Each row is a point on a landscape with many valleys, with its height.
From any point a ball rolls to the lowest of the 6 points nearest to it. It stops when none of these is lower. Distance is the straight distance between rows; heights are no part of it.
k_697: [ 15 -15   4  -8 -23  -5  18  10  10 -19  35 -19]  height 402
k_100: [-15 -22  12 -11 -26 -19  -7  29  -5 -16   0 -34]  height 534
k_196: [ -8 -10  29 -39  -8 -34 -38 -29  10 -41  -5   1]  height 284
k_843: [  9   8 -19   0  18   2  -1  -7  -8  20  -8  19]  height 168
k_158: [  9   3   3  -8  17 -13 -10  -1  10 -35  11 -11]  height 51
k_89: [-15 -20 -12  18 -46  17   6   0  -2  48  10 -21]  height 401
k_495: [ -3   0  13 -12  15 -22 -19   1   7 -42  -4 -12]  height 176
k_554: [ 10 -13  -2  10   5   5  16 -23 -16  35   4  32]  height 422
k_476: [  0  10 -17  -3   9  -4  -5  21  -8   6 -17   1]  height 50
k_373: [  0  14 -18  -1  14   0  -7  16 -12  16 -27  13]  height 118
k_344: [  2  -1 -17   4   4   0   3   7 -16  35 -16  16]  height 196
k_299: [ 19  -2  -5 -12  -9   3  18   3  15 -18  38  -1]  height 387
k_880: [-11 -39  21  42  -4   8  23 -16 -38  43  -3  22]  height 502
k_402: [  0 -12 -12   3 -27   5   9  19   1  26   4 -23]  height 365
k_555: [ -6  34 -11   5  32   7 -22   6   4 -16 -38   3]  height 213
k_14: [  6  13  15  -3  28  -5 -16 -21  23 -44   2 -11]  height 179
k_17: [  6   1 -13  -5   4  -7  -2  21  -2   1  -2 -10]  height 186
k_509: [-15   5 -14  -1 -18  -1   0  33 -14  26 -26  -8]  height 230
k_915: [ 13   9 -13  -3  18  -5  -3   4   5  -7   2   0]  height 177
k_132: [ -5 -18  -3   0 -31  -4   4  26   3  10   8 -36]  height 332
k_571: [ 17 -11  -7  -4 -27   4  26  10  10   7  33  -9]  height 485
k_378: [-14 -17  -1  16 -18   5   6   4 -25  54 -20   8]  height 343
k_190: [  2  -8  21 -19   7 -23 -15 -14  10 -48  13 -12]  height 189
k_113: [  7  12 -12  10  32   8  -2 -22  -8  22 -16  33]  height 188
k_94: [ 10   3  16 -14   0   1  14 -14  31 -55  49  12]  height 328
k_794: [-31  10  -6   7 -23   7   8  25 -42  44 -48  20]  height 63
k_97: [-13   5 -10   7   3   0  -2  13 -32  34 -42  30]  height 165
k_759: [  4 -12 -10   4 -10   5   9   3 -14  40  -2  10]  height 306
k_889: [ 17 -13  -7   3 -18  10  24  -9   0  34  26  18]  height 437
k_958: [ 16  -7  11 -13  -7  -6  12  -5  18 -42  46   1]  height 276
k_654: [-14  17  18  -5  28 -10 -34  -3  10 -49 -29 -12]  height 275
k_815: [-29  -4 -13   7 -36   9   0  31 -13  40 -22 -20]  height 39
k_388: [  7  26 -16   6  34  10 -17  -9   6   0 -23  13]  height 200
k_295: [ -1 -11  30 -29   1 -26 -22 -33  17 -52  16   1]  height 248
k_648: [-15 -17 -12  12 -50  13   2  13   7  30  15 -40]  height 366
k_423: [-10 -32  10  29 -40  16  21 -23 -16  53  17   6]  height 663
k_901: [ -1 -23   6  22   8   2  16 -20 -31  38  -5  35]  height 450
k_101: [-10 -15  21 -26  -7 -36 -25   0   0 -40  -4 -10]  height 313
k_526: [ -7  22 -12  -6  17  -9 -16  24  -8 -20 -31  -1]  height 167
k_804: [ 13  -1   6 -12   5 -11   1  -6  13 -38  26 -10]  height 170
k_878: [ 21  11   0  -7   8   4  13 -11  25 -37  43   8]  height 309
k_140: [-16  40  18   2  35  15 -29   4  11 -41 -55  -6]  height 249
k_810: [ 15  29   5   3  38  18  -3 -23  30 -24  11  -1]  height 229
k_198: [ -1 -16 -10   7 -39  14  15   5   1  37  18 -17]  height 548
k_962: [-21  21 -14   2  -7   3   1  25 -41  28 -50  26]  height 66
k_646: [ -4   5  -3  -9  11 -19 -14  21  -3 -27 -15 -13]  height 269
k_976: [  6  -2  27 -18   9 -14 -10 -28  25 -57  32  -1]  height 267
k_330: [-12  16 -16  -6  -2  -6  -3  37 -18   4 -31  -2]  height 174
k_125: [ -5 -26   5  19 -12   6  13  -7 -25  51  -4  16]  height 439
k_715: [ 20  15  -8  -5  18  12  11 -17  20 -14  30  13]  height 286
k_406: [ 16  37   9  10  45  30  -8 -31  32  -8 -12   2]  height 209
k_59: [  5 -24   5  14 -12   7  24 -18 -18  45  10  22]  height 467
k_610: [ 12 -12  -4  -9 -10  -6   9  16   5  -8  19 -19]  height 388
k_619: [ 16   0 -12  -6   2  -1  11   7   7  -3  20  -5]  height 302
k_830: [ 16  23  -9   6  33  18   0 -35  15  10   4  28]  height 197
k_114: [-22 -26  13  29  -4  -1  10  -2 -43  49 -27  25]  height 447
k_55: [ 10  14  18  -4  22   3  -3 -24  30 -52  29  -2]  height 263
k_797: [-32 -10 -12  10 -47  10  -3  28  -2  28  -5 -42]  height 214
k_841: [ 11   2  15 -12  11 -10  -2 -15  21 -51  34   0]  height 257
k_628: [-12  -5  -7   0 -20  -5   1  35  -9  13 -12 -25]  height 33
k_421: [  2  30  23   6  43  17 -21 -17  29 -35 -26 -16]  height 240
k_472: [ 20   6 -17  -2  12   5  12 -11   7  11  18  15]  height 231

Where does a ball stop that starts at each point below?
k_571: k_476
k_140: k_476
k_421: k_158
k_125: k_476
k_715: k_476
k_794: k_628
